Each row is a point on a landscape with many peaks, with its height.
A climber steps from a point to the highest of its 2 nearest points, and stops where none of them is higher. Distance is the straight distance between rows; heights are no part of it.
zerev: [-28   8 -11 -16 -21   6 -28  -6   4  -7   7 -27  13  24 -11 -36  -6  13
   7  -1   1  -3]  (h 62.1)
pone: [ -9   6  -6  -6 -24 -19 -13  26 -13   8 -14 -18 -15   1 -25 -17  17   9
 -32  22   6  27]  (h 49.4)
Repi: [ 21 -20 -12   0  -5 -15  19 -17   1  -8  -2  20   5   1  17  20  -8   6
   3   9 -27  -6]  (h 43.1)
fuget: [ 14 -22  -5   5  -3 -33  19 -28   7 -18   0 -12 -23  -1  -5  12 -20  15
 -12  17 -30 -12]  (h 50.9)
Renez: [ -6  21  15   2  35  -9  10  13  -1 -13   4  15  11  -4   5  13   8  15
  14   2   0  17]  (h 55.0)
bag: [  3 -24   5 -18 -23 -18 -22 -15  13 -21   4   2 -10   7   0 -19 -21  35
 -21  16   2   7]  (h 77.8)
mafur: [  6   5  24   3  23  -1 -13   1   7   8  -7  16   2 -21  -4  26   6   8
 -12  12  19   5]  (h 66.9)
tiriz: [ 12 -33  -6  16   4  -8  24 -14   5 -31   4  10   8   5   3  20 -23 -13
   6  11 -21 -39]  (h 11.4)
zana: [-13  20   1   9   6  18  -2  31 -17  -2   5 -16  -7  14 -18 -20  24 -11
 -24   8  19  17]  (h 72.8)
kape: [ -9  21  -4   1   8  16   4  18 -13  32  10 -10  -3   1 -17   4  27 -23
 -12  -9  16   2]  (h 67.9)
lal: [  0 -12  18   1  -5  31 -19  15  -3  -1   6   5  14  -1 -31 -19  16 -18
 -10  -3  42  -7]  (h 44.1)
Lar: [  0  -9 -19 -13 -23  35  -9   8   9  -9  -4  -1  19  26   8 -27 -14  -5
  24 -14  -4  -9]  (h 38.5)
gego: [  9  -3   4  15  22 -18   5  10   6 -24   8   7 -11  -6  -1  14  -6  23
 -26  32   9  22]  (h 55.2)
Mamu: [ 12 -46  -1  11   8   3  24 -19  17 -27  -3  14  10   4   6  36 -14 -11
  -7  10  -3 -27]  (h 13.3)
Sozo: [ 16   6  -4 -16   7 -53  35  -5   5 -15 -19  18   1 -10  11  17   2  -2
   4   3 -20   0]  (h 7.7)
falu: [ 17 -24   6   7  -7 -20   8  -3  18 -32   8  -2 -14   4  -4  -5 -23  29
 -35  27  15   9]  (h 65.4)
leru: [ -5   3 -19  -6   4 -10  -3  -3   0 -12  25 -29 -21   4   2 -22  -7  -3
  43 -18 -35   6]  (h 30.5)
lanil: [ -1  -4   8  21   5 -30   9 -10   8 -36  18 -19 -22   2  -9   5 -18  23
 -13  19 -13  12]  (h 6.8)
ret: [ -2   2   5  16   6  45  -4   3   4  23   7 -10  -3  -4 -11  -7   1 -33
  -1 -24  34 -13]  (h 51.6)
lizom: [-21  15  -3  12  14  -6   0  15  -9 -21   7 -28 -15  11   1 -13  -4  13
  18  -3 -16  30]  (h 33.0)
gisad: [  5  -3  -7  -8 -23 -29  -7  -6   6  -6  16 -24 -28   4  -7  -1 -10  12
  22 -13 -43  13]  (h 28.6)
Gokiz: [-11 -29  -2 -24 -30  -7 -37 -14   4 -14   1  -3   4   6  -3 -23 -12  32
 -10  12  -2  -2]  (h 70.5)
Kulib: [ -1  14  -1  -3   9 -43  18   0  -8 -14   2  13  -6 -16  17   3  -9  12
  20  -1 -25   3]  (h 6.2)
kozan: [ 24 -17   0   0 -16 -36   7 -32  16 -11   9 -12 -25   4 -10   1 -17  22
  -6   8 -29  -2]  (h 56.8)
zogi: [  1  14  25  -1   4   4 -11 -10   2  29 -27  17   9 -22  14  21   8  -9
  10 -19  13  -7]  (h 47.7)
luzip: [ 20 -14 -14  10 -16 -30   4 -28  -4  -4  12   0 -18  -5  18  -4 -15  -2
  26  -7 -52 -24]  (h 42.0)
zup: [-22  19  -8  -1 -14   6 -16  21  -4 -11   1 -29   4  21 -14 -32   3   5
  -8   7  10  13]  (h 59.6)
fizo: [  3   0  10   6  33 -23  13   1  12 -18   2  14   4  -8  -2  29   1  18
 -24  28  14  13]  (h 52.6)
tevad: [-10  -9  -5 -10  -8  28 -21   3   2 -26   6   9  26  25  -3 -34 -23   9
  14  -3  14  -8]  (h 40.1)
tizo: [-17  29 -14  -1 -16  -1  -7  17  -7   7  -2 -39  -9  19  -7 -25   7   7
 -10   7  -2  20]  (h 58.1)
lak: [ 4 10 17  9 32 -8 -1  9  8 -9  6 12  8 -9 -1 28 10 17 -7 16 13 11]  (h 58.5)
zikaz: [ 16  14   4 -11  11 -28  19  -3  13  -5  -9  25  18  -9  17  20   7  -4
  18  -9  -8  -3]  (h 9.6)
tipu: [ -1  26 -20 -13  -4  20  16  -1 -11  48   4  -6  -2  -2  -2   7  16 -22
  -2 -15   2 -17]  (h 60.9)
borug: [ 22 -20   6  -6 -23 -30  -2 -30  21 -22   8  -8 -25  11 -12  -7 -15  30
 -19   8 -18   6]  (h 63.2)
fif: [ -4  -5 -19 -10 -23 -18  -6  -9   7  -5  18 -29 -18   9  -3 -15  -4   3
  36 -19 -39   3]  (h 29.8)
rup: [ 22 -25  -5  12  -1   8   9 -23  20   7   3  19  27   4  25  35   0  -1
   3  10  -2 -19]  (h 32.4)
sasor: [-17  22  -6 -11  19  36  15 -12   5  44 -12  -2   6   1   2  -8  10 -35
  20 -32   6 -21]  (h 58.3)
zagiv: [-15   4  14  -3  -3   9   6  -1 -23  40 -27  11   5 -32  20  12  -5 -39
  -6 -27  29 -14]  (h 28.7)
bomo: [ -1   7  12  24   7 -23  12  -8   2 -35  23  -9 -15   5  -2  -3 -20  16
   9  11 -17   7]  (h 8.3)
dol: [ 17 -12   1   2   3 -20   2   2   8 -18   3   1 -20   2  -2   4 -15  30
 -32  31   8  23]  (h 60.5)
Gubab: [ -9 -12   7  -9  -2  39 -26  17   2 -17   7  17  23  11 -24 -27   7  -2
  -4   1  39 -13]  (h 41.9)
petus: [ -1  28 -13  -7  -5  16   9   0 -19  42  17  -5  -8  -7 -14   1  21 -28
 -15 -15  16   0]  (h 64.9)
Tisi: [ -7 -11   7  -4   0  38 -27   7   8 -28  11  21  29  17  -9 -33 -12  12
   3   7  27  -8]  (h 40.9)
pogip: [ 23   9  -2 -20   0 -48  23  -3  12   1 -24  24   8  -9  20  22   8  -3
  11  -5 -14   4]  (h 8.5)
Vok: [ 11 -13   3 -11   4  10  -8 -12   1  25 -15  20  18  -7  20  29  14  -3
  10  -7  -4  -3]  (h 27.5)
Ler: [  2   6  23  -1  17  -9 -12  -3   3  18 -16  17   6 -27  10  29   4   1
  -2  -1  19  -1]  (h 58.0)
Zaga: [-12  -2  13  14  14  49  -7   2  -2  26  -5   1   0  -9   3  -4  -9 -31
   6 -25  31 -12]  (h 57.1)
mab: [ 15   1   9  -4  13 -18  13 -19  19   1 -10  22  22 -11  10  31   3   1
   4   7   6  -9]  (h 12.2)
Doban: [ -6  38 -19  -1   0  39  17   9  -2  22  14   1  -8  22 -17 -49  12 -13
 -12  -4  11  -4]  (h 54.2)
rifez: [-15  22  14  -7  31   3   3  22 -13  13  -7   9   1  -7  -4  10  19  -9
   7 -15   4  13]  (h 60.6)
Muru: [-10  36 -23   0  -5  16   7  23  -5  18   1 -27  -8  15  -8 -17   6   1
  -3   2  -9   8]  (h 56.6)
tomi: [ -7  17  -9  -6 -20   4 -11  25 -19   5   0  -3   1   5 -26 -30  19  -4
 -30  16  17   0]  (h 51.5)
kelo: [ 17  -4  14  -1  -2  -7   1 -21   8  29 -30  25  25 -14  31  28  13  -5
   8 -10  -4 -12]  (h 21.6)
reg: [  6 -13  -6  13   9 -20  24  -9   0 -34   8   5   3  -5   8   8 -21  -8
  19  12 -22 -35]  (h 10.4)
bagu: [ 21 -17  -7   5   2  -5  22 -19  10  -1  -2  24  25   2  22  25   2  -4
  17   4 -19 -16]  (h 38.7)
ril: [-12   7   8  14  10 -10  -9  15  -5 -27   4 -11 -13   2   6   4  -4  22
 -16  15  -4  38]  (h 38.8)
vubu: [-15  28  11  -3  41  -2   9  19  -8  -8  -2  10   8  -2   1   3  13   5
  23 -14  -3  20]  (h 57.6)
Vite: [-21   8  -9  -7 -18  14 -19   8   0 -13   2 -18   8  23  -8 -33  -8   9
   7   4   9  11]  (h 60.8)
dez: [-14  12  16   8  28  -1  -9  30 -20  -2  -2   2  -9  -6 -10  14  29   0
 -19   8   9  26]  (h 69.1)
zot: [-20  19  24  -2  30  -5  -9  21 -16   8 -10   5  -5 -10  -6  16  26  -3
 -11  -9  12  20]  (h 64.5)
mer: [-13  24  -6 -12  25 -29  17  16 -11  -9  -6   3  -5  -8  16 -24   3  -1
  39 -15 -20  12]  (h 5.4)
puram: [-10  -1  20   9   1  24  -2   0 -25  30 -21  18  -1 -37  11   9  -7 -28
  -6 -15  32  -8]  (h 22.2)
lafa: [-13  34 -15  -2  -7  27   0  14  -9  11  17   3   1  24 -17 -50  15  -7
 -19   5  20  -1]  (h 53.4)
navit: [-13 -14 -18 -15 -25  35 -18  -1   2 -12  -1   3  29  28   4 -33 -17  -1
  11  -4   5 -13]  (h 39.3)
gub: [  0   3 -10 -10 -28  -9  -8  25 -22  12 -11  -5 -12  -2 -32 -23  30   3
 -37  23  15  13]  (h 50.8)
nisad: [  4  18  -3  -7  18 -45  21   4  -8 -16   2   9  -5 -11  21 -17  -2  -1
  32 -11 -25  -1]  (h 5.8)
Bel: [ -6  -3  -2  -5 -16 -20 -24  21  -4  -7  -9 -25 -19   2 -13 -18   8  18
 -28  17   0  36]  (h 46.8)
vuso: [  4   1  13   1   2  27 -15   3   1  23  -2   5   3 -13  -8  21   7 -11
   2 -13  15  -3]  (h 15.0)
koses: [ 16 -15 -14   4 -10 -30  19 -21   0 -11  -3   6 -12  -5  12  16 -20  12
  -1  10 -34  -8]  (h 46.4)
ter: [  2  -3  -6  -8 -11 -33  -3  -5   2  -2   4 -17 -26  -9   1   7 -12  17
   8  -2 -38  26]  (h 26.7)
Kini: [  0   1   6   9   1  -9 -14  28  -7 -13  -6 -10 -19   0  -7   0   4  19
 -25  22   1  37]  (h 43.0)
Puda: [ 14 -10 -14   5   1 -32  18 -23  -7 -11  -2  10  -2  -8  22  -1 -15 -10
  23   0 -39 -33]  (h 39.7)
gav: [ -4  -5  21  11   2  22 -16   3 -10  22  -7   4  -5 -32   0  10   3 -14
  -7  -9  33  -5]  (h 18.0)
Vetir: [ -8  36 -23  -1   1  27  18  20 -11  28  11 -13 -12  16 -10 -29  15 -11
 -11  -2   0   8]  (h 55.3)
ropid: [-17   9  -8   3   1 -17  -4   5  -1 -12  20 -38 -19   1  -6 -12  -4  11
  30 -14 -28  22]  (h 31.5)
gim: [ -8  17 -15 -11   8  32  11  -1  -4  45  -5  -7   3   8  -5   6  10 -26
   9 -22  -3 -15]  (h 56.7)
nak: [ 28 -38   6  17  -8  24   0 -24  28  10   0  14  29   3  21  30   2  -1
 -10  17  15 -19]  (h 24.9)
Feb: [ 11 -13 -21 -10 -19  41   2  12   4   2  -3   0  19  27  10 -10  -2  -8
  24 -20 -17  -6]  (h 37.5)
leno: [-24 -28 -16 -24 -29   6 -43 -16  -5  -7   4 -13   7  15  -9 -23 -16  19
  -3  13  -2  -8]  (h 66.7)
Vipa: [  3 -14  11  14 -10  34 -13 -12  -9  42 -13   7   8 -17  17  17   2 -20
   2 -21  14 -16]  (h 8.2)
teme: [-16  11  16  11  19   9  -6  22 -20   5   6 -12 -14  -6 -20  10  36 -15
 -23   1  24  21]  (h 67.8)
tum: [-16   6   3   0  25  42   2  -4   8  29  -5   1   6  -3  -1  -2   1 -29
  16 -32  19 -14]  (h 65.3)
Duk: [  3   5  -2  -2  12 -50  31 -10  -2 -25  -9  10  -2 -11   3   9 -11  11
  11  10 -21  -7]  (h 6.9)
mugu: [ -7  19 -13  -8 -19  21  -6  18 -14  15   6  -2   9  13 -22 -31  12  -9
 -19   4  17 -13]  (h 52.5)
kosav: [ 14 -14 -15   4 -20 -20   6 -22   1  -9   9   1 -17  -6  14   5 -20   7
  20   0 -40  -7]  (h 43.7)
mov: [ 15 -22   8  -5 -20 -24  -3 -18  16 -25   8  -2 -16   8  -6 -12 -22  30
 -30  19   3   3]  (h 70.8)
fuga: [ 20   8  16   4   1 -15  12 -18  19  13 -27  19  26 -16  26  26   3  -2
  17  -9  11 -16]  (h 16.5)
Bidas: [-20 -12 -13 -20 -34   7 -28  -8   7 -11   1 -13  14  15  -7 -28 -21   8
   9  -4  -5  -5]  (h 64.0)
Podo: [ -8   6  22  -7  -5  12   1  -7 -12  39 -32  11   5 -22  22  15   5 -25
   7 -35  13 -18]  (h 37.4)
dovek: [ 14 -48   5   7  13   2  15 -26  26 -12  -4   7  18   0  10  40  -6  -8
 -11   9  16 -20]  (h 15.8)
Zamet: [ 12 -12  -2  -1   0  23  -8 -11   4  22  -4  20  19   1  20  20   7  -3
  22 -12 -12 -14]  (h 32.0)
budu: [  0  -3   2  18   9 -24  19 -11   2 -32  18  -6  -8  -6  -4   0 -23   8
  10  14 -21 -15]  (h 9.3)
leli: [ -5   7  12  18   3  14  -9  26 -18  -6   8 -11 -11   3 -28  -8  36 -13
 -28   7  34  18]  (h 70.6)
zimag: [  3  -5  -4  -3  -5 -37   7 -10  -1  -6   2  -4 -24 -13   3  14 -21  26
   0  11 -27  23]  (h 24.2)
mikor: [  3  -9  -1   3 -11  31 -11  -2  -7  37  -2  -2   1 -10   0  12   6 -29
  -4 -14  16 -17]  (h 11.9)
viba: [-13  16   8  13  19 -11   6  10  -6 -33  10 -12 -12   3   3   0  -9  24
  12   9 -12  30]  (h 34.9)
gibot: [ 14 -11 -11  -5 -11  36  -4   2   5   8   3  13  19  15  17   6   0  -7
  26 -16 -16  -9]  (h 35.8)
Nila: [-11  19  -5   6  11  28   2  28 -11   8  10 -12  -5  15 -18  -6  19 -21
 -13  -5  12   6]  (h 70.7)
Lemuz: [  3  -8  15  14  -1  41 -20  12   1   9   5  -2  -1  -8 -22  -4   9 -19
  -7 -11  35  -4]  (h 47.3)
gefoz: [ 29 -45   4   9   1  11   1 -24  32   1  -9   4  21  -1  17  37  -3  -2
 -18  18  25 -19]  (h 19.7)

For each start below, name the point where the climber stops.
mab => tum
Vipa => mafur
Tisi => tum
ropid => bag
tomi => bag
zup => bag
